Each scene shows the same named points in several views. A view is turned or mirrored, shifted and resized as a whole, has a little noise and may leave points out.

Scene 1
View 1
rema: [  9  28  12  13 -49  23   4  -1   9   4  -5   5 -13  -4  26 -28  -6   0
  13  17  17  15 -23  -5   7   3 -38  -6  -6  -7 -19   0   1 -25 -18  24
  -4  -3  13   6  -2 -25  35  -2   1   3]
kupez: [ 19   5  -6  12 -20   8  10  16   2 -11 -12   8  -7 -10   2  -9  19  -1
  -5 -11 -13   0  11 -12  -8   1  -3  25  -5  20   1   5  -1  -2  -3  -8
   6  -5   2  -9  -8 -10  15   6  -4  -1]
zuguk: [  5   5  -3   9  -6  -1  -2  34 -23   5  -9  14   3 -24 -19  -9  14   0
  21  -7  10   9 -16   7   5  -4 -13  33 -15  -4   0   8  14   3   6  16
   9  -6   7  -5   5 -23  23  -7 -11  15]
Gel: [ 19  10  -3  13 -37  18  12   3  16 -10  -9   3 -15  -1  25 -17  12  -2
  -7  -3 -12  -3  12 -19 -10   9 -12   8   0  17  -6   3  -8 -15 -15  -4
  -2   0   4  -9 -12  -8  15   9   1  -7]
vepe: [  3  -6  -9   7  -5   4  -6  39 -22   7  -5   2  -3 -23  -6 -11  14  -5
  22 -14   4  -3 -11   2  -5  13 -10  32 -15  -5   2   8  10  -4   1  15
   0   4   6 -16   2 -13  12  -5  -8  13]
pizu: [ -5   9   5   8 -25  18 -12  31 -20  18   0  -2  -5 -20  11 -24  -2  -6
  36   5  28   6 -38   8   6  15 -37  10 -17 -26 -12   5  12 -20 -11  40
  -9   7  15  -6   8 -24  25 -11  -5  18]
naveg: [ 12  20   5  13 -30  10   6   9  -1  -2 -10  12  -6 -10   3 -17   5   2
  10   6   8  13 -13  -3   4  -5 -24  12  -7   1  -9   4   5 -10  -5  14
   4  -9   9   4   0 -23  30  -1  -4   6]
Vopu: [  8  10   2  14 -54  36   1   1  18   3   0 -12 -22   1  53 -30  -1  -9
   6   5   4  -9  -6 -16 -11  30 -31 -11  -4  -2 -15   2  -8 -37 -30  18
 -18  15   9 -15 -10  -8  14   4   4  -5]
senek: [ 10  14   2  11   1 -11   2  31 -28   0 -13  26   9 -26 -42  -3  16   8
  20  -3  12  23 -21  11  14 -24 -11  40 -16  -1   1   7  19  14  17  12
  19 -20   8   7   9 -32  34  -7 -12  19]
vonim: [ 20   0 -11  11 -24  12  10  14   9 -13 -10   2 -12  -7  15 -10  20  -5
  -9 -15 -21  -9  21 -17 -16  11   0  23  -2  24   1   5  -6  -5  -9 -12
  -1   1   0 -17 -11  -2   6  10  -3  -5]
Nela: [ 16   6  -5  12 -16   5   7  20  -6  -6 -11  10  -4 -13  -3  -9  17   0
   3  -8  -6   3   2  -7  -3  -1  -8  27  -6  11   1   5   4   0   0  -1
   6  -6   4  -7  -4 -14  18   3  -5   3]
sas: [  4  10   1  10 -23  13  -2  23 -11   6  -5   4  -5 -15   6 -18   6  -3
  19   1  13   5 -19   2   1   6 -24  16 -11  -8  -7   5   8 -12  -7  21
  -2   1  10  -5   3 -19  24  -5  -5  10]
Zodov: [ 18  20   3  13 -30   6  12   5   3  -8 -12  16  -5  -8  -3 -13  11   5
   1   4   0  16  -4  -6   4 -13 -16  16  -3  12  -7   3   3  -4  -3   2
   9 -13   7   5  -3 -23  29   2  -5   1]
vop: [  7   9   0  11 -15   3   0  27 -17   4  -9  13  -1 -20 -11 -12  10   0
  20  -3  12  12 -19   4   6  -4 -18  25 -13  -5  -4   6  11  -4   2  17
   5  -6   9  -2   5 -24  26  -5  -8  13]
View 2
pizu: [ 16   7  24   2 -15  -7   2   9   2   7 -23  23 -17 -14  17  12  22   5
 -17   2   8  18   5  10 -39 -23   7  -1   3 -18   1  -9  -6   5   6  -4
 -23   2  11  31   3 -19 -33   0  -2  19]
vop: [ 13   3  14  -3   0  -4  22   3  -5   0 -13  21 -13  -9  10   3  18   5
   1  -3  16  12   6   9 -25 -20  14 -11   3  -1  -2  -5  -4  -7  -2   2
 -12   5  -1  19   6 -14 -17  -6  -7   5]
sas: [ 16   2  12  -3  -4  -1   4   2   2   4 -15   9  -9 -10  11   6  17   8
  -6   0  14  16   7  12 -24 -19  13  -7   4  -1  -1  -4  -8   0   0   0
 -12   2   3  20   4  -8 -17  -3  -9  10]
Zodov: [ 10   0   6  -5   1   7   7  -2   1  -2 -10   0  -5 -10   8   1  16  12
   3  -4  19  14   9  10 -12 -21  21 -14   7   9  -3  -4  -8  -4  -9   5
  -4   1  -5  14   5   0  -9  -5 -10   3]
rema: [  8   0  14  -2 -17  10 -20   4  16   1 -22  -5  -7 -18  15   8  23  18
 -13  -3   9  17  10  12 -17 -29  23  -6  10  -5   0 -11 -12  11  -8   2
 -12  -4   5  22   0   3 -27   3  -1  15]
zuguk: [ 14   5  14  -2   4  -7  31   2 -11   0 -11  26 -14  -6   9   2  18   1
   4  -3  17  12   4   8 -27 -18  10 -12   2   0  -3  -4  -3 -11   0   2
 -12   6  -3  18   7 -19 -14  -9  -9   4]
kupez: [ 21  -3  -2  -9  11   0   8  -7  -2   4  -3  -4   1  -3   5   4   8   8
   5   1  21  16   9  13 -10  -8  12 -13   2  18  -5   5 -10  -7   0   3
  -1   5  -5  12   5   3   3  -8 -21   1]
senek: [  3   5  15  -3   8  -4  49   4 -17  -9 -11  33 -20  -8   8  -7  21   0
  15  -8  20   5   4   6 -24 -26  20 -20   5   1  -1  -9   1 -19 -10   7
  -9   7 -10  12  10 -21 -15 -12  -3  -3]
vepe: [ 24   3  11  -4   6 -12  21   0 -10   9  -9  22 -10  -2   9   8  12  -2
  -3   4  17  16   5  12 -33  -9   0  -7  -3   2  -4   3  -6  -8  10  -3
 -13   7   2  22   6 -18 -10  -9 -16   9]
Nela: [ 18  -1   4  -7   9  -1  14  -4  -4   2  -6   6  -3  -4   6   3  11   5
   4  -1  20  15   8  11 -16 -12  11 -13   2  12  -4   2  -8  -7   0   3
  -3   5  -4  13   6  -3  -2  -9 -18   2]
Vopu: [ 28  -3   6  -4 -13   5 -42  -2  22  15 -18 -21   4 -11  14  19  12  16
 -23   8  10  27  11  16 -19 -11   8   3   4   1  -2   2 -18  18   7  -5
 -11  -2  15  28  -3  11 -15   5 -16  21]
vonim: [ 29  -6  -7  -9  13  -1  -4 -10   2  10  -1 -12   8   1   3   8   4   6
   1   4  22  20   9  15 -10  -1   7 -10   0  22  -7  11 -13  -4   5   0
   1   6  -1  12   3   7  10  -7 -28   3]
View 3
rema: [ -3  26   3  19 -21 -31  -5  -6 -49  -9  -8  13   0 -42   7  33 -19  26
   9  10  28 -50 -28  -7  40   0  22 -22  12  28  37 -30   8  -7 -57  -9
   0   7 -12 -47  -9  52 -45  17 -35 -15]
sas: [-19  18  -6  18 -21 -26   0   7 -20   3  -5  -7  27 -17  12   0 -31   2
  -4  38   0 -24 -19  19  41   4  -2  -7  27  23  30 -28  25  -1 -39  -8
   3  17  -2 -21  11  40 -47   8 -11 -13]
kupez: [-24   5 -16   5 -33 -16  -3   1   7  15 -25  13  21   7  -1   0 -35  -4
 -16   9 -14 -15 -14  36  34  -8  -4 -13  16   2   6  -9 -10  30  -2 -21
 -12   5 -14  10  27  23   2  -7  -9  -7]
Zodov: [ -5  11  -7  11 -40 -18  -2 -14 -13   8 -15   7  16 -10  -3  13 -30   7
  -3   4   0 -37 -15  23  31  -5   2 -16  21  13  30 -18  -1  25 -18 -17
  -7  -1 -10 -12  15  30 -24   0  -6 -14]
Nela: [-21   6 -14  10 -34 -17   0  -2   5  14 -19   0  27   5   1  -3 -36  -4
 -13  19 -14 -19 -13  37  34  -5  -9  -9  26   6  18 -15   4  24  -8 -16
  -8   7  -8   3  26  21 -17  -5  -1 -10]
senek: [  8   5  -7  21 -62  -9   5 -35   2  17   2 -38  50   3  -6 -14 -39  -3
   1  31 -25 -46   1  40  20   2 -24  -1  63  21  70 -32  33  45  -6  -4
   2  -3  15  -9  31  17 -74  -6  37 -24]
vop: [ -8  13  -7  19 -35 -20   2  -8  -9   9  -2 -20  34  -9   8  -6 -33  -3
  -5  34 -10 -31 -10  27  35   2  -8  -5  40  19  43 -29  28  18 -25  -4
   1  11   3 -16  21  32 -56   2   7 -17]
naveg: [ -5  15  -5  14 -35 -20  -3 -11 -20   4 -12   2  16 -16   1  14 -28  12
  -1  14   3 -39 -17  16  33  -2   2 -15  23  18  35 -24   7  18 -29 -12
  -4   5  -8 -21   8  36 -36   4 -11 -15]
vepe: [-30  13 -13  13 -18 -21   6  17   4  12  -6 -20  43   2  16 -22 -38 -14
 -14  56 -21  -3 -13  40  43   8 -15   4  37  15  22 -28  36   6 -23  -5
   1  26   1  -2  27  30 -43   1   3 -13]
Vopu: [-39  27  -5   7  12 -39  -6  41 -36  -6 -21  38  -7 -32  21  25 -21  12
 -11  22  25  -7 -39   1  56  -1  27 -19 -16  16 -17 -17  -4 -30 -60 -16
  -6  29 -25 -28  -8  58   3  15 -63   0]
zuguk: [-11  11 -10  18 -37 -16   4  -9   0  14  -1 -27  45  -1   6 -16 -37  -7
  -6  44 -19 -25  -8  36  32   5 -16   2  45  18  45 -32  34  21 -18  -4
   2  11   6  -9  26  27 -60   0  15 -17]
Gel: [-30  10 -14   3 -18 -24  -6  13  -8   8 -31  34   3  -7   1  17 -29   4
 -15  -1   4 -15 -25  22  43 -10  12 -21  -5   3  -9  -7 -20  12 -19 -24
 -14  10 -25  -1  12  33  17   2 -33  -4]
View 4
vepe: [ 17  26 -25   5   3  10 -54  -2  -5 -10 -10 -10   4  -8  15   0  23 -31
  -8  -6 -17  -8 -27 -23   6   7  -8 -11 -33  -3  -5 -11  32   6 -19  29
 -17   7  -5   9  11  -2 -11  11   8  16]
Gel: [  7  37 -24  -8 -12  17   7 -17 -21  -4  10 -12  18  -3 -10  11 -13 -16
   7   7   5   5  -6   5   5 -21   1 -16 -30 -12  14 -23  -1  -7   0  -2
   1 -16  -8   3  33  15  -2  12  14  20]
kupez: [ 14  35 -26   1  -1   4  -7 -19 -19  -2  10 -13  12  -5  -3   8  10 -28
 -13  -4  -3   5  -6 -11  -7 -11   3 -14 -41  -5   5 -22   6  -1  -6  12
  -3   0  -6   7  21  15  -1   5  11  28]
pizu: [  7   1 -19 -11  -8  33 -59  14  14 -31 -39 -11  18  -6  27   1   5  -7
  18  14 -17 -14 -57 -14  26  -6 -18 -11  -1 -12   6  -5  33   2 -23  15
 -22  -3  -3   9  13  -9 -20  29   5  -6]
rema: [  1   0 -20 -22 -13  35  -5  -2   7 -34 -31 -14  35   0  14  11 -12   3
  12  26   0   2 -48  -1  13 -33  -4 -14   3 -17  20 -14   1  -6 -12  -8
  -5 -10   1   8  22  11  -9  26   6   0]
vonim: [ 12  51 -26   2  -8   7  -4 -20 -27   6  20 -11   5  -5 -13   8  -4 -29
  -1  -5   3   3   6  -1   2  -8   2 -16 -46  -6   6 -23   7  -3   0  10
  -5 -11 -11   3  31  14  -1   6  16  29]
naveg: [  8  10 -23 -11  -3  20 -11  -9  -1 -23 -19 -14  27  -2  12   8   4 -13
  -5  13  -4   4 -34 -12   1 -23  -2 -12 -15  -9  13 -15   4  -3 -11   3
  -3   0   1   8  18  10  -5  17   6  13]
Zodov: [ 13  14 -26  -7   0  11  -7 -15  -4 -18 -11 -14  24  -2   9  10  12 -17
 -15   7  -5   8 -27 -15  -8 -21   4 -13 -23  -7  10 -17   1  -1 -10   8
  -1   6   1  10  15  14  -3  11   6  18]
senek: [ 23  -1 -29   4  21   0 -44 -11  11 -25 -27 -13  22  -7  35   4  50 -32
 -45  -4 -22   4 -43 -45 -22  -3   1  -9 -27   4  -4  -7  17  10 -25  31
  -7  32   9  16  -9   9  -4   3  -5  20]
Vopu: [ -4  31 -18 -19 -28  40  -7  -2 -13 -15  -6 -11  18  -2 -10   8 -37   2
  44  22   9  -7 -24  20  34 -27 -11 -17  -9 -21  20 -20  10 -12  -2 -11
 -10 -33 -13   0  43   6 -14  29  18   2]
zuguk: [ 18  13 -26   3  10  10 -50  -6   3 -19 -21 -12  13  -6  24   2  31 -28
 -20  -3 -18  -2 -37 -31  -3   0  -5 -10 -26  -3  -3  -9  25   6 -22  27
 -13  15   2  11   5   1  -9  11   3  16]
Nela: [ 15  28 -27   1   2   5 -20 -13 -12  -7  -1 -13  12  -5   6   6  16 -28
 -15  -3  -7   3 -16 -16  -5  -8   0 -11 -35  -4   3 -18  11   1 -10  17
  -5   4  -3   8  15  10  -3   7   9  23]
vop: [ 17   9 -23  -2   5  13 -40  -4   4 -22 -21 -12  18  -4  22   5  24 -21
 -13   3 -15  -3 -38 -24  -1  -7  -5 -11 -22  -6   1 -10  19   3 -20  20
 -12  12   2  11   7   4  -8  14   4  12]
View 5
rema: [  0   8  16  -9 -12  -5 -12  14  -3  -6  11 -13 -13  -7  -7  -9 -17  -6
 -21   2   5   5 -19 -19  19 -16 -27   1  10  10  -1  -6 -16  17   0 -12
 -13  40 -28  11   9   0   1   8   3  15]
Nela: [-15  26   8 -26   3   9 -12  13 -14   8  13   3 -22  13 -11  17  -4  35
   8  32  14  12  15   2  -5 -15 -10   1   0  -4 -12   8  15  -5  11   8
 -13   4 -11  -2  -2 -11  -5  10  -4   2]
vepe: [-15  18  22 -33  15  -1 -28   8 -21   1  11  -2 -24  12  -5  16 -29  42
  20  24  10  11   1  -5 -11 -12  -5  18   6   5 -16   2  28 -12  12   5
 -16 -11 -16  23   7 -18 -24  15   2  -3]
Gel: [ -5  23  -3 -23   8  10  -8  10 -21  21  24  -2  -7  15   1   5   4  15
 -10  37   6  -1  19  -9  -3  -4 -18 -11   5 -10  -6  14  -8  22  -4   9
  -7  31 -21  -9   9 -14  14   1  -9   6]
pizu: [ -5   1  35 -19   1 -14 -34  11 -11 -15   5 -14 -20  -7  -4  -2 -47  14
   4  -4   2   9 -29 -21   8 -16 -16  25  15  21 -11 -13   9  -3   8 -12
 -18  10 -28  42  13  -9 -27  16  10   3]
naveg: [-10  20  14 -16 -10   2 -10  16  -4  -3   8  -2 -21   2 -13   5  -9  16
  -6  15  13  14  -4  -5  10 -20 -19   2   1   5  -6   0   3  -1  10  -4
 -16  19 -16   4  -1   0  -4  10   1   9]
zuguk: [-19  23  23 -24  -2   0 -22  14  -7  -9   2   2 -30   6 -15  18 -21  40
  16  17  16  21  -5   2  -1 -23  -9  16  -1   8 -15  -1  29 -23  20   2
 -19 -10 -10  15  -3  -7 -22  19   6   0]
vonim: [-12  28  -4 -32  17  13 -10   8 -28  25  26   4 -10  23   3  16   5  32
   3  49   8   0  30  -3 -15  -3 -11  -9   3 -15 -10  18   5  14  -1  18
  -9  13 -16 -10   8 -21   8   2 -11  -1]
Vopu: [  6   2   7 -20  14  -4 -20   5 -27  19  27 -16   5   5  14 -11 -22  -7
 -20  18  -6 -14  -4 -30   0   2 -23  -3  23   1  -4   4 -24  41 -17  -2
  -7  46 -39  18  26 -20  10  -1  -4   8]
sas: [ -9  14  22 -20   0  -4 -21  11 -11  -4   9  -6 -21   2  -7   5 -26  20
   3  12   8   9  -9 -10   3 -15 -15  13   7  10  -9  -2   8  -1   8  -3
 -16   9 -22  20   7  -9 -14  12   3   4]
Zodov: [-11  25   8 -17  -9   7  -7  16  -4   1  10   1 -23   6 -14  10  -1  21
  -4  24  14  15   5   0   8 -18 -18  -2  -4   0  -7   4   4  -2  12   2
 -14  18 -14  -5  -2  -2   0  11  -1   8]
kupez: [-14  30   1 -27   7  13  -9  13 -18  14  17   5 -18  17  -9  17   4  34
   4  40  13   9  22   2  -7 -11 -13  -4  -1  -9  -9  14  10   2   7  12
 -12  10 -13 -10   2 -13   2   7  -6   2]
senek: [-25  30  26 -20 -16   4 -14  20   5 -20  -7   8 -43   3 -30  25 -12  44
  19  15  26  33  -5  14  10 -32  -9  17 -12  10 -12  -4  35 -38  31   1
 -24 -17   0   4 -15   6 -25  23   9   3]
vop: [-15  20  23 -22  -4  -1 -20  15  -6  -9   3  -1 -27   4 -14  12 -20  30
  11  14  14  18  -6  -3   5 -20 -12  13   0   8 -11  -3  21 -16  16  -1
 -18   0 -14  15  -1  -5 -17  15   6   3]
View 6
Gel: [  5 -35  -3  14   7 -19  19 -21   5  -9   1  40  -4  18  13  30  61  16
   8  21   7  24 -17 -32   1 -11 -13   9 -11 -40  -1  29   3  -6 -13   4
  -8   2  20   5 -20   7   2 -16  18  10]
zuguk: [ 29 -20 -20 -26 -32 -20  15  -6 -32  16  31  -9   9  -1   7 -13  33  -8
  23 -24  25  11 -46   3 -37  22 -28   9 -26 -22 -35  13  -2  40   2   4
  38   8   1  -4 -18   6  17  -5  -6  38]
sas: [  7 -28 -17 -12 -10 -11  17 -16 -35  16  30   1  -2  23  12  -1  23   5
  20 -14  18  18 -33 -14 -30  13 -20  20 -24 -39 -28   9 -14  26   6  14
   8  18   7  -3 -19  -2  19   1   5  20]
senek: [ 27 -15 -12 -52 -42 -21  12   5 -27  20  35 -22   9 -13  -5 -22  43  -8
  21 -32  31  20 -47  13 -41  27 -43  -2 -28 -27 -44   7   6  55 -18 -20
  60  -1  -5 -14  -9   2   9  -8 -15  62]
Zodov: [  3 -30  -2 -19  -9 -16  17 -10  -9   5  19  13  -4  10   3   8  52  14
  10   1  18  30 -25 -15 -16   4 -29   6 -16 -43 -23  14   1  20 -21 -11
  16   2  11  -5 -14  -1   3 -12   4  34]
vop: [ 17 -24 -15 -25 -23 -16  15 -10 -32  17  33  -7   4   8   7  -6  30   0
  21 -19  22  18 -39  -4 -35  18 -28  12 -24 -33 -33   9  -7  36  -2   2
  30   9   4  -6 -17   2  15  -4  -3  35]
vonim: [ 30 -29 -11  22 -11 -30  18 -17   8 -15  -4  46   9  -1  13  26  70  -2
  11  18   7   8 -29 -26  -2  -9 -11  -2 -10 -21   1  42  11  -6  -8  10
   7  -7  21   9 -27  18   2 -22  16  12]
naveg: [ -2 -30  -3 -22  -6 -11  19 -14 -19  12  28   4  -9  20   4   4  40  15
  13  -3  18  33 -24 -15 -21   9 -28  13 -20 -48 -27   7  -8  23 -15  -7
  11   9  10  -7 -12  -3   8  -6   6  30]
kupez: [ 25 -26  -8   3 -15 -27  18 -12   2  -6   7  29   7  -3   7  15  65   0
  12   8  13  14 -31 -17  -7  -2 -19  -3 -13 -27 -11  34  11   9 -16  -2
  19  -6  15   2 -21  13   3 -19   9  27]
vepe: [ 39 -22 -28  -3 -29 -21  12 -14 -35  12  25   3  15   2  15  -4  27 -15
  27 -21  20  -3 -48  -6 -36  18 -19  12 -25 -14 -24  21  -6  26  17  26
  25  10   5   2 -26  13  22  -6   3  21]
pizu: [ -2 -30 -24 -16  -7  -3  15 -24 -59  30  44 -15  -6  40  17  -8  -7   6
  25 -26  22  18 -34 -13 -45  22 -19  39 -30 -42 -34  -7 -31  33  24  28
   0  34   4  -4 -20  -8  31  12   3  10]

Which points are out of place in each view (at most two, in the order of its rows)? Write none if all are in place.
view 1 => Zodov
view 2 => sas
view 3 => rema
view 4 => vepe, naveg
view 5 => none
view 6 => none
